Each row is a point on a landscape with many valleys, with its height.
A ball rolls from a point to the lowest of its 5 nearest points, and stops where none of them is lower. Distance is the straight distance between rows; heights are no part of it.
Lirug (h 380): [ 77, 103, 115,  75, 136, 117,  79,  92, 120, 101, 104, 120, 103, 108, 102,
  96, 127,  83,  99,  93]
fomet (h 643): [ 99,  93,  69,  93,  95, 103,  85, 122,  96, 141, 131,  36,  74,  96,  55,
 107,  59, 131, 128, 116]
Sof (h 393): [ 99, 107, 131, 131, 101,  70, 120, 100,  88,  72,  88, 123, 115, 110, 128,
 102, 139,  93, 101,  50]
Kuv (h 546): [107,  99,  79,  83,  83, 117,  91,  94, 101, 116, 104,  85,  93,  89,  95,
  89,  75, 117,  83, 127]
vola (h 675): [100, 108, 126, 150,  81,  72, 134, 100,  65,  63,  76,  94,  99, 115, 120,
 105, 132,  97, 101,  37]
Bugum (h 577): [119,  97,  87,  97,  44,  82, 111, 129, 108, 115, 124,  74,  90,  86,  65,
 118,  61, 135,  84, 142]
dosat (h 592): [110, 104,  64,  88,  83, 109,  82, 123,  97, 135, 128,  48,  67,  97,  57,
 115,  56, 136, 119, 130]
torig (h 402): [ 71,  93, 115,  74, 151, 134,  72,  88, 106, 102, 105, 114, 114, 112,  85,
 118, 110,  76, 101,  98]
tudot (h 562): [136, 113,  92, 116,  54,  76, 118, 117, 103, 109, 112,  98, 104,  62,  75,
  94,  77, 142,  79, 156]
Kaz (h 768): [132, 104,  97, 114,  55,  67, 109, 125, 113, 107, 121, 101, 107,  54,  69,
  87,  75, 143,  72, 144]
Lega (h 594): [ 92, 104,  80,  79,  95, 124, 100,  99,  96, 131,  99,  95,  94,  89, 100,
  94,  79, 106,  76, 125]
sada (h 454): [ 91, 110,  85,  97,  92, 114,  95,  93, 110, 115, 105, 110,  95,  77, 102,
  77,  98, 122,  71, 129]
Mupat (h 854): [ 98,  94,  63,  81, 102, 122,  84, 129,  97, 155, 123,  29,  58,  99,  72,
 101,  55, 114, 144, 106]
Noda (h 362): [ 80, 109, 116,  84, 135, 115,  94,  95, 120,  98, 104, 134, 109, 122, 111,
 117, 123,  82, 103,  97]
mudi (h 489): [127, 113,  84, 133,  62,  78, 124, 114, 114, 102,  79, 113, 113,  53,  93,
  76,  97, 145,  84, 130]
demeg (h 655): [ 79, 100,  85,  82, 108, 128,  93,  85,  97, 108,  97, 107, 101, 101, 102,
  96,  99, 106,  82, 116]
bini (h 692): [105,  96, 128, 146,  90,  65, 123,  95,  74,  66,  66,  89, 114, 114, 117,
 108, 124,  81, 113,  26]
nuzan (h 637): [ 87,  96,  74,  67, 116, 142,  78, 102,  85, 134, 103,  65,  84, 116,  71,
 100,  77,  99,  92, 123]
Fose (h 589): [118,  99,  79,  86,  68, 102,  95, 122, 113, 124, 134,  57,  74,  89,  64,
 113,  49, 136, 107, 133]
bona (h 452): [ 90,  90, 135,  96, 155,  95,  74,  91, 111,  61, 120, 126, 118, 117, 113,
 128, 121,  48, 130,  94]
Bula (h 538): [115,  93,  72,  85,  81, 115,  87, 113,  84, 114, 118,  79,  81,  92,  84,
 106,  61, 120,  88, 135]
buk (h 712): [ 89, 103,  66,  63, 118, 116,  87, 115,  81, 141, 104,  47,  64, 125,  64,
 104,  55,  96, 106, 105]
siga (h 549): [114,  87,  75,  90,  81, 107,  88, 114,  97, 132, 130,  72,  67, 100,  74,
 114,  54, 126, 104, 137]
mem (h 320): [110, 112, 104, 121,  98,  90, 127,  93, 110,  88,  92, 131, 107, 103, 125,
  83, 138, 109, 102,  68]
fuli (h 626): [128, 104,  92, 118,  54,  75, 128, 119, 111,  98, 104, 105, 114,  53,  75,
  90,  78, 141,  80, 124]
zas (h 366): [ 83, 102, 121,  84, 165, 117,  80,  89, 115,  84, 115, 130, 119, 114, 100,
 126, 121,  55, 119,  96]
Rem (h 636): [100,  95, 132,  91, 150,  96,  80,  75, 114,  68, 116, 114, 121, 127, 110,
 118, 124,  42, 131,  94]
vor (h 523): [122,  93,  85,  95,  63, 104,  94, 121,  94, 114, 106,  85, 103,  81,  79,
  90,  63, 132,  89, 147]
tupig (h 310): [ 83, 101,  92,  78, 107, 123, 100,  91, 114, 106,  82, 117, 104,  96, 116,
  88, 106, 110,  81, 126]
gada (h 517): [100,  90, 136, 132, 106,  66, 118,  91,  77,  62,  78, 111, 113, 110, 123,
 103, 122,  67, 114,  51]
runab (h 302): [113, 112, 101, 136,  82,  83, 139,  96, 100,  94,  79, 120, 107,  94, 127,
  82, 140, 133, 105,  73]
Nez (h 349): [ 93, 101, 110, 101, 115, 106,  99,  87, 117,  86, 100, 134, 118, 113, 122,
 100, 126, 100,  93,  83]
Rimuz (h 350): [108, 107,  94, 118,  87,  97, 114, 101, 122,  97, 100, 125, 105,  84, 121,
  91, 119, 123,  96,  99]
Sinov (h 641): [102,  93, 131,  90, 154, 101,  82,  85,  94,  67, 118, 119, 127, 116, 121,
 121, 115,  31, 138,  93]
linod (h 356): [ 88, 105, 126,  85, 145, 102,  97,  88, 107,  84, 105, 121, 110, 123, 111,
 114, 126,  58, 109,  87]
nager (h 597): [106,  84, 133, 125, 114,  66,  97,  89,  88,  50,  91, 112, 117, 111, 132,
 112, 127,  31, 130,  59]
Kib (h 564): [103,  87, 148, 117, 115,  64, 100,  97,  77,  58,  81, 114, 123, 114, 127,
 114, 113,  35, 115,  48]
timup (h 495): [ 98, 101, 128, 146,  90,  64, 126,  91,  89,  68,  79, 108, 110, 123, 124,
  89, 136,  96,  91,  44]
bab (h 266): [ 90,  96, 130,  87, 140,  82,  85,  85, 110,  79, 113, 121, 120, 115, 106,
 115, 126,  70, 129,  84]
poki (h 284): [108, 111, 127, 140,  87,  73, 136,  86,  94,  77,  82, 125, 114, 109, 136,
  85, 136, 108, 103,  57]
fevo (h 513): [ 91, 102,  92,  97,  92, 107,  97,  94, 123, 107,  91, 123, 103,  85, 119,
  76, 104, 123,  80, 124]
Kebef (h 363): [ 73, 105, 109,  81, 132, 114,  93,  95, 115, 100,  97, 122, 114, 112, 109,
 104, 131,  91, 103,  95]
nekab (h 488): [ 85, 110, 110,  87, 111, 117,  99,  94, 119, 107,  94, 123, 107,  99, 108,
  96, 118, 106,  93, 101]
Mik (h 572): [ 92, 101,  86,  75,  93, 123,  90,  97,  99, 118,  92,  90,  87,  97,  97,
  93,  78, 103,  75, 124]
Raru (h 429): [ 95,  96, 132, 104, 128,  79,  97, 100, 110,  69, 100, 129, 118, 120, 115,
 108, 125,  71, 117,  76]
vimi (h 747): [ 94,  97,  62,  73,  96, 119,  78, 105,  92, 145, 110,  51,  69, 106,  74,
 113,  59, 100, 115, 116]
vuki (h 767): [ 92,  96, 140, 108, 139,  77,  96,  92, 102,  62, 111, 128, 122, 114, 119,
 111, 124,  53, 118,  74]
nofa (h 817): [112,  85,  65,  79,  83, 118,  73, 121,  80, 145, 116,  41,  66, 107,  63,
 114,  61, 124, 124, 120]
remip (h 680): [ 64,  89, 102,  63, 149, 143,  68,  92, 107, 109,  99, 109,  92, 104,  86,
 107,  94,  73,  92, 109]
vug (h 612): [ 91,  96,  69,  64,  91, 127,  78, 103,  83, 134,  99,  56,  69, 118,  78,
  98,  68,  98,  96, 122]
nonel (h 586): [108,  97, 132, 134, 104,  59, 115,  91,  80,  61,  83, 115, 108, 119, 125,
 101, 124,  81, 112,  48]
Kego (h 339): [101, 103, 107, 106, 104,  97, 109,  93, 113,  87,  94, 129, 107, 109, 124,
  91, 135, 101,  99,  81]
zuber (h 606): [108,  96,  92,  94,  65,  97,  98, 133,  95, 115, 139,  75,  89,  82,  63,
 123,  55, 129, 103, 139]
pitab (h 644): [ 76,  95,  76,  71, 119, 136,  81,  96,  92, 123,  97,  70,  83, 115,  85,
 103,  69,  92,  85, 110]
sasu (h 365): [ 76,  97, 119,  75, 155, 118,  78,  86, 113,  87, 108, 126, 107, 117,  96,
 120, 121,  67, 105,  91]
lapor (h 288): [106, 109,  98, 123,  90,  89, 129, 102, 115,  84,  91, 124, 124,  90, 117,
  75, 126, 121, 100,  83]
Dida (h 354): [ 81, 102, 126,  97, 129,  99,  96,  86, 118,  86, 110, 126, 115, 120, 117,
 108, 127,  79, 111,  91]
Lano (h 453): [ 75, 101,  96,  71, 125, 126,  83,  93, 111,  97,  91, 115, 104, 113, 102,
 104, 117,  87,  84, 108]
Zon (h 568): [ 96, 100,  76,  82,  85, 123,  84,  96,  87, 123, 103,  69,  75,  98,  87,
  91,  68, 115,  89, 129]
zalan (h 421): [ 90,  95, 138, 120, 113,  66, 107,  91, 104,  82,  92, 130, 113, 128, 127,
 104, 135,  80, 116,  66]
bal (h 375): [112, 109,  75, 123,  77, 104, 111,  96, 114, 105,  89, 121, 111,  68, 121,
  72, 107, 136,  90, 110]
lut (h 357): [103, 101,  92, 128,  77, 101, 123, 101, 115,  96,  89, 123, 107,  75, 116,
  78, 122, 131,  98, 102]
Vato (h 650): [102, 100,  70,  76, 107, 122,  81,  90,  83, 145, 102,  51,  70, 114,  67,
 100,  72,  96, 109, 116]
foge (h 512): [ 68, 112, 105,  76, 127, 135,  77,  88, 112, 109, 106, 112, 110, 113,  95,
 103, 107,  70,  88,  99]
Ver (h 172): [ 88, 115, 100,  92, 100, 112, 105,  81, 115,  91,  97, 120, 103,  89, 112,
  80, 120, 112,  90,  95]
Lef (h 879): [ 92,  95,  58,  85, 101, 111,  76, 113,  84, 155, 106,  37,  49, 116,  73,
 104,  60, 108, 129, 103]
vup (h 660): [ 65,  92,  96,  54, 125, 134,  73,  94, 103, 117,  83,  94,  87, 113,  86,
  95,  92,  88,  86, 110]
nosa (h 552): [104,  86, 144, 127, 100,  54, 110, 103,  65,  53,  71, 110, 118, 114, 112,
 115, 115,  55, 110,  39]
bozi (h 530): [115, 102,  77,  94,  74, 103,  96, 111,  92, 121, 114,  78,  82,  81,  82,
 107,  65, 128,  91, 148]
Keb (h 361): [100, 107, 120, 115, 110,  83, 116,  87, 103,  82, 102, 118, 112, 120, 121,
 101, 137,  80, 110,  69]
gokud (h 550): [107,  91, 140, 124, 102,  57, 109, 102,  87,  51,  76, 105, 114, 111, 122,
 111, 120,  53, 112,  46]
Kise (h 351): [ 91, 106, 123, 105, 117,  88, 102,  79, 121,  80, 101, 122, 115, 118, 117,
  87, 136,  81, 106,  81]
vuk (h 682): [ 77,  91,  92,  71, 110, 140,  93,  89, 106, 121,  86,  96,  96, 108,  94,
  98,  98,  86,  78, 126]
palu (h 385): [112, 108,  88, 108,  77, 115, 113,  99, 110, 101,  96, 123, 102,  80, 108,
  74, 103, 132,  77, 120]
rifov (h 514): [118, 103,  91, 102,  70,  98, 112, 103, 108,  99, 100, 116, 106,  60,  98,
  76,  74, 129,  80, 140]
rov (h 210): [111, 109, 110, 153,  84,  81, 142,  92,  89,  82,  88, 116, 104,  92, 125,
  83, 132, 117, 107,  51]
Nozak (h 542): [118, 101,  94, 145,  81,  82, 137, 101, 107,  92,  92, 119, 115,  85, 125,
  69, 129, 128, 105,  74]
zenen (h 381): [ 97,  97, 135, 110, 117,  78,  99,  91, 110,  73, 107, 120, 112, 122, 116,
 106, 136,  73, 119,  72]
dazak (h 413): [118, 106,  82, 119,  70,  95, 123, 104, 114, 102,  87, 117, 113,  61, 111,
  76, 113, 130,  87, 115]
ziv (h 526): [121, 102,  81,  97,  64,  90, 104, 107, 108, 114, 110,  81, 100,  78,  86,
 101,  69, 124,  86, 142]
nolib (h 509): [111, 101,  83,  95,  72,  98,  98, 110, 105, 110, 106, 105, 100,  85, 103,
  84,  88, 128,  80, 141]
dalug (h 76): [114, 106, 105, 149,  75,  94, 142,  95,  96,  95,  76, 113, 102,  84, 119,
  84, 133, 131, 107,  61]
fiv (h 515): [126, 101,  78, 109,  64,  99, 107, 111, 107, 100, 108, 101,  96,  73,  86,
  86,  81, 135,  74, 139]
bopa (h 551): [109,  98,  74,  76,  82, 116,  87, 107, 102, 121, 100,  83,  82,  97,  91,
  87,  69, 111,  78, 131]
ledag (h 563): [110, 106,  59,  84,  90, 106,  87, 116,  94, 130, 114,  60,  72,  92,  78,
 109,  60, 116, 103, 134]
bam (h 693): [113,  99,  62,  76,  95, 118,  81, 109,  95, 141, 117,  52,  69, 106,  81,
 113,  62, 124, 118, 112]
rar (h 559): [106,  96, 142, 141,  91,  71, 115, 108,  52,  53,  58,  95, 114, 101, 118,
 125, 116,  61,  99,  28]
kofo (h 638): [ 91,  93,  73,  65, 112, 139,  91,  94,  83, 144,  89,  62,  67, 108,  73,
  97,  66,  92, 103, 122]
nalo (h 379): [ 90,  92, 124,  89, 160, 114,  81,  95, 111,  80, 112, 123, 122, 116, 110,
 137, 117,  54, 124,  85]
Verob (h 547): [117,  94,  83, 105,  65,  77, 116, 117, 107, 105, 122,  94, 105,  66,  71,
 102,  54, 135,  89, 146]
kes (h 590): [ 97,  99, 138, 143,  70,  68, 118, 101,  50,  58,  52,  88, 117, 100, 106,
 120, 119,  69,  84,  20]
zivot (h 536): [119,  99,  72,  86,  72, 106,  98, 104,  88, 112, 110,  87,  82,  93,  92,
  94,  72, 123,  77, 134]

For each start below, name the point where the ball stops.
rar -> dalug
vup -> bab
fuli -> lapor
nager -> dalug
Kib -> dalug
remip -> bab
kes -> dalug
